A landscape with many valleys, sampled at points; each row gives a point and its height.
A ball rolls from a point to the lowest of its 2 nearest points, and stops where none of them is lower. Distance is the straight distance between rows; heights are no part of it.
febi: [115 146 149 149  89 194 160  85 156 137 136 129  98 140 125 120 116  97
 183 118]  (h 2.58)
nonez: [121  90  90 117 137 141  98 157  83  78  96 151 212 131 144 102 130 193
 136 129]  (h 4.82)
pabis: [ 75 141 134 120 139 123 106 124 119  81 141  69  83 145 100 162 125 138
 198 137]  (h 5.52)
Pilin: [120 175 155 170 109 144 180  84 178 139 152  96  94 118 113 116 132 103
 116  85]  (h 3.84)
patek: [148 111 137 156 160 110 119 127 118 117 127 140 124 117 120 187 139 112
 184 124]  (h 4.81)
Ton: [123 136 138 104 119 115 103 189 105  84 141 162 200 192 145  60 140 159
  42 152]  (h 2.57)
bibug: [121 108 116 104 135 107 128 188 101  70 129 139 199 195 161  93 156 150
  79 156]  (h 3.92)
lop: [ 60 178 165 124 115 158 144 130 161 107 115  69  61 142 113 114 163 167
 193  73]  (h 6.12)
kega: [ 92 159 128 126 158 122  76 156 118 100 141  74  99 117 139 165  75 164
 243 113]  (h 7.05)
zulek: [139  83 136  72 129 112 168 131 178 139 133 162 158 147 114  98 122 173
  91 100]  (h 2.40)
Rov: [150 156 149 188 126 151 103 172  77 108 153 163 167 125 158 102 158 115
  95 178]  (h 4.31)
kiful: [123 131 111 152 138 125 122 163  89 117 122 148 197  98 134 158 154 129
 122 166]  (h 5.54)
gati: [140 171 159 129 112 105 106 200 117 120 134 159 182 214 157  35 143 149
  36 121]  (h 3.77)
lanuz: [129 164 115 149 129 166 168  69 162 145 161  88 116 120 122 146 128 126
 132 116]  (h 3.62)
lomu: [160 104  87  97 149 137 112 153 104 123 113 158 173 145 136 147 134 162
 115 114]  (h 1.77)
pul: [ 93 155 126 127 169 120 102 148 101  95 108  78  82 114 102 181 117 128
 191 163]  (h 5.93)
mis: [129 133 134 132 140  67 140 123 118 157 212 119  98 121 114 131  88  92
  92 150]  (h 2.67)
gemo: [134 170 198 139  87 131 153  90 169 164 124 120 102 122 118  79  89  68
  73  99]  (h 2.82)
ros: [130 137  97 103 134 149  86 180  87  73 107 167 200 176 158  98 145 193
 115 116]  (h 5.13)
baduf: [133 129 143 147 136  74 121 136 113 140 217 125 148 113 147 138 126 101
  72 144]  (h 3.27)
Zas: [143  83 124 102 159 116 131 116 101 121 120 121 136 127 122 132 149  99
 125 190]  (h 2.15)
dofim: [138  91 137 107 101 170 178 121 177 136  45 131 147 137 124  92 135 150
 119 112]  (h 5.97)
Tibuf: [150  65 123  71 141 137 136 122 121 137 114 140 138 147 148 107 145 133
 126 166]  (h 1.82)
pupi: [113 183 147 144 170  95 128 137 105 103 187 106 129 118 105 167 133  96
 119 168]  (h 6.79)
rorul: [128  93  88 154 119 117 123  92 108 118 129 129 120  98 151 143 171 141
 123 129]  (h 1.22)
bupin: [142  90 107  94 119 133 171 128 171 164  93 111 128 151 115 129 122 120
  73 133]  (h 6.09)
dase: [112 129 108 127  96 155 127 108 163 144 106 118 102 127  95 177 106 118
 145 109]  (h 3.29)
faveb: [ 75 135 116 127  95 155 107 101 156 123  85  84  76 107  93 165  97 140
 172 123]  (h 3.52)
zuv: [127 101 117 110 139 115 146 121 148 151  87 146 176  91 107 153 150 140
 125 139]  (h 5.81)
bami: [112 156 147 164  80 196 141 111 145 118  54  90  78 116 125 127  92 113
 165 128]  (h 4.23)
Kasu: [148  86 116  92 125 169 142 100 132 152 128 131 125 136 142 127 132 134
 157 159]  (h 2.01)
Seg: [ 99 174 125 157 153 114  39 163  81  71 125  89 104  97 137 149  86 160
 205 128]  (h 6.44)
taris: [158 101 130  79 150  50 151 134 131 186 129 124 134 140 154  82 113 125
  76 113]  (h 6.34)
fasu: [129 150 121 127 165 129 131 141 128 123 108  86  76 119  90 185 120 121
 152 145]  (h 6.20)
Lavi: [174 124 135 116 165 102 124 170  94 127 171 152 170 158 142 116 127  95
  81 165]  (h 5.59)
fibe: [ 66 153 177 127 123 157 129 143 152 100  91  55  58 138 105 111 116 152
 229 105]  (h 6.02)
lefir: [145 109 127 125 129 154 186 111 153 158 117 184 130  96 106  90 130 157
 136 113]  (h 2.68)
furi: [ 89 175 159 142 105 194 141  96 160 109 143  90  86 149 114 132 112 133
 205 107]  (h 2.85)
madav: [ 94 163 166 111 114 123 146 105 158 144 171 128  33 131  91 123 121  95
 136 139]  (h 2.07)
Neno: [ 62 191 133 109 136 103 167 129 142 123 152  83  71 131  71 128 140 111
 148 120]  (h 7.55)
ladon: [152 111 164 109 133  67 158 107 152 204 120 119 112 103 140  78 103 121
  74 106]  (h 6.26)
duz: [128 100 109 121 134 169 118  99 127 117 106  70 102 135 120 153  95 118
 165 164]  (h 2.95)
mim: [137 141 114 147 132 131 102 117  88 108 201 141 140 120 152 135 141 113
  90 152]  (h 3.94)
pizip: [107 135 102 137 133 140  76 118  77 106 134 117 119 101 144 156 129 133
 175 162]  (h 3.68)
vavef: [142 113 110  92 117 106 153 134 155 174 107 128  93 128 120 137 122  97
  86 150]  (h 6.15)
tuv: [153  93 115  95 136  90 190 122 142 167 104 166 122 156 136  71 151 123
 119  95]  (h 5.24)
Gup: [129  74  75  99 114 138 114 145 121 138 103 174 150 121 133 147 127 173
 147 107]  (h 1.45)
tege: [157  94 135 140 121  87 191 105 157 174 144 159 123 139 120  92 132  86
 124  86]  (h 5.14)
veko: [161  98 155 104 140 128 181 120 174 162 143 166 138 113 105 100 119 160
  96 104]  (h 2.56)
vepud: [117  97  79 148  99 139 147  91 125 140 103 128 105 105 125 123 146 140
 131 118]  (h 1.04)
peb: [149 162 170 156 104 135 109 199 127 141 121 173 185 191 153  44 168 140
  69 153]  (h 2.86)
Lef: [147  96 123  83  92 185 147 100 171 168 131 146 131 157 136 102 117 127
 121 118]  (h 2.22)
bofe: [170 137 134 130 170 111 118 165 114 126 153 129 154 146 136 176 133  93
 100 158]  (h 6.05)
let: [135 160 127 187 155 129 109 164  68  87 166 143 116 112 136 168 135 129
 169 145]  (h 5.00)
moz: [105 183 202 128  85 157 151 108 169 137 145 136  62 136 101 102 103  76
 109 116]  (h 2.47)
kipop: [ 76 173 138 131 152  65 154 118 131 124 172  94 109 117  80 143 125  85
 120 137]  (h 7.28)
toli: [107 194 130 182 143 137  67 170  64  74 145 117 119 103 145 155 113 152
 188 135]  (h 5.69)
Zote: [130 108 102 120 127  99 105 131  86  96 127 157 177 134 152  90 174 147
  61 132]  (h 2.11)
vaki: [137 142 103 128 118 159 170  81 169 168 142 105 149 134 119 126 117 111
 107 107]  (h 3.83)
lubu: [ 70 145 152 121 115 148 123 151 155 111 127  77  57 136  94 146  93 159
 222 125]  (h 5.89)
ribun: [123 163  91 133 136 120 111  96 111 125 206 116 111 130 146 158 147 115
 117 129]  (h 4.48)
Tifes: [144  88  99 119 136 101 136 106 103 123 132 150 137 116 161 111 177 140
  88 132]  (h 1.46)
suku: [137  90 119 131 120 146  50 168  69  92 105 160 174 143 141 135 133 123
 137 156]  (h 4.88)
gab: [146 137 165 142 129  98  75 164 101 118 134 155 198 157 140 107 162  91
  61 140]  (h 6.32)
zades: [140 130 144 105 143  52  92 162 106 129 140 144 210 157 148  93 135 107
  47 118]  (h 6.33)
Bigal: [118 136 158 153  86 202 118 110 142 123  59 107 101 105 129 105  56 122
 200 134]  (h 4.34)
gerod: [145  73 137 143 128 134 143 107 143 133 106 145 133 122 102 147 135 115
 181 106]  (h 4.97)
zagup: [127 119 105 151 113 160  42 147  52  96 121 142 150 121 154 131 117 130
 151 173]  (h 4.35)
birap: [ 92 157 116 128 139 117 109 105 118  96 178  89  96 144 119 172 154 119
 152 123]  (h 4.99)
bofi: [159  99 126  81 164  93 133 166  98  98 144 137 184 193 147  90 143 131
  77 147]  (h 4.80)
sabim: [129 150 132 150 140  68 160  95 138 169 164 132 100 100 144 123 148  91
 121 115]  (h 4.22)
masat: [137 136 161 136  80 173 164  98 169 145 110 131 120 133 122  83 109  89
  78 108]  (h 2.62)
zak: [129 113  74 136 123 140  93 114 120 139  69 105 119  94 131 152  86 144
 184 106]  (h 4.15)
Tem: [144 113 151 119 125 102 173 109 164 184 122 125  80 105 133 103 121 109
  78 132]  (h 6.21)
Rik: [150 111 140 132 138 124  73 150  88  91 128 142 198 157 141 127 168  97
  99 157]  (h 5.60)
tam: [137 129 143 138 125 154 155 100 152 149 130 171  88  77  93 132 129 150
 143 128]  (h 2.80)
tuluv: [123  71  75 109  88 145 131 117 136 152  95 159 111 127 123 126 132 155
 132  93]  (h 1.24)
zeges: [124 119  93 136 118 111 109 129 127 123 162 141 110 121  83 174 115 111
  99 114]  (h 2.77)
lozug: [106 138 118 135 131 131  98 146 123 127 151  97 109 112 161 185  90 147
 229 135]  (h 7.29)
lakuf: [124  90 116 107 119 156 146 114 160 144  51 124 163 111 105 138 122 141
 143 134]  (h 5.90)
viv: [141 116 151  73 152  49 111 166 116 111 157 144 187 190 164  74 127 143
  61 123]  (h 5.61)
femim: [122 147 139 133 140 165 121 100 132 125 139 144  73  93  92 142 113 147
 193 124]  (h 3.02)
pur: [128  91  76 130 121 132  72 131 117 131  89 107 170 102 160 153  80 155
 181 118]  (h 4.37)
zafi: [129 114 108 132 149  92 147 147 127 137 116 146 194  93 130 159 157 138
  97 134]  (h 5.72)
ker: [ 80 165 159 112 106 146 140  82 158 133 125 110  57 121 102 123 142 107
 159 148]  (h 1.75)
gedat: [160 164 149 162 117 157 105 187  89 127 128 183 172 164 160  69 173 120
  81 165]  (h 3.61)
fut: [118 123 130 141 135  93 145 107 123 144 168 165 117  95 118 141 150 107
 139 141]  (h 4.38)
rem: [121 113 142 144  89 185 107  95 150 151  75 123  98  80 161 115  84 145
 201 122]  (h 4.45)
mase: [111 143 135 144 127 144 129 138 154 142 115  93 104 111 134 187  83 139
 239 121]  (h 7.41)
Vev: [175 143 130 106 170  75 129 127 126 170 133 144 128 112 159 150 163 109
  92 123]  (h 6.56)
zagi: [145 120  96 121 137  97 156 107 142 157 162 122 149 130 125 122 125 114
  81 109]  (h 4.02)
tek: [132  98 105  75 146 104 147 147 134 119 120 167 182 147 119 122 135 169
  98 112]  (h 2.13)
rozi: [161 105 133 102 119 157 186 111 180 159  70 109 129 141 140 100 137 127
  87 126]  (h 6.03)
Viz: [139 123 145 171 151  99 129 146  98 112 177 164 130 111 127 167 156 109
 149 148]  (h 4.58)
vuva: [143 103  91 125 135 136  89 125 104 113 145 147 142 138 113 167 127 121
 124 128]  (h 2.30)
lesu: [163 146 116 179 144 141  69 156  67  86 126 157 127 117 142 145 161 131
 101 122]  (h 6.14)
gopu: [149 137 139 139 177 101 154 132 136 123 177 104 137 128 100 180 117  92
 120 141]  (h 6.35)
Ved: [129  90 119 127 103 179 116 115 144 156  84 134  97  80 160 128 103 179
 170 131]  (h 4.52)
zuga: [177 116 130  72 174  77 132 133 142 166 114 146 135 130 154 111 147 139
  73 112]  (h 6.46)
fefan: [111 189 188 171  78 216 151 123 150  93  88 106  86 121 152 135 106 114
 138 108]  (h 4.11)
suzal: [123 115 121 116 143 147 135  78 129 122 117  86 102 120 103 136 134 100
 132 175]  (h 2.59)
Fite: [130 106 121 105 143  56 155 172 125 102 126 158 184 143 152 102 155 179
  74 104]  (h 2.48)
rak: [103 156 133 164 122 118  96 165  89 104 135 136 162 103 129 167 150 106
  97 179]  (h 5.15)
ronoz: [108 126 124 121 108 122 130  97 161 141 145 129  88 115  76 163 116 110
 113 111]  (h 3.08)
soro: [119 132 110 130 130 161 113  88 110 136 152 139 101 100 135 145 123 135
 199 141]  (h 3.26)
legol: [137 113 131  64 150  32 142 140 143 153 143 124 167 171 162  78 120 160
  68  90]  (h 6.16)
bili: [104 172 121 141 134 173 143  89 159 111 159  67  94 133  93 162 114 151
 162 109]  (h 3.28)
ginu: [105 179 175 182  80 192 173 100 174 100 123  98  83 118 125 127 134 121
 119  97]  (h 4.00)
sez: [123 165 150 163 135  84 168  83 160 166 138 104  96  96  96 112 121  95
 102  94]  (h 4.04)
dag: [133 124 132 128  76 202 161  98 158 153 108 141 100 133 119 110 101 106
 139 131]  (h 2.41)
zap: [128  83  89 123 141 135  96 144  94 109  87 123 208 113 164 127 106 172
 173 132]  (h 4.60)
ret: [ 87 126  99 144 118 135  79 101 124 114  90  70 102 102 109 154  80 137
 206 111]  (h 3.85)
nep: [176 136 113 151 142 117  86 169  86 112 115 162 135 146 158 130 173 124
  69 112]  (h 5.85)
rosul: [152  84 138 150  97 134 171 122 165 147 112 161 104 140 105 122 134 101
 149  89]  (h 5.06)
Moror: [148 101 128 133 148  70 142 133 127 140 180 133 170 121 146 111 134 131
  63 110]  (h 3.75)
tuf: [158 136 107 140 119 144  82 191  86  99  88 173 170 176 145 104 168 154
  80 111]  (h 5.53)

For each start below, name the point where the ball stops.
kipop: Ton
fibe: mis
pul: mis
pizip: vepud
zak: vepud
nep: vepud
zulek: vepud
ladon: peb
zafi: peb
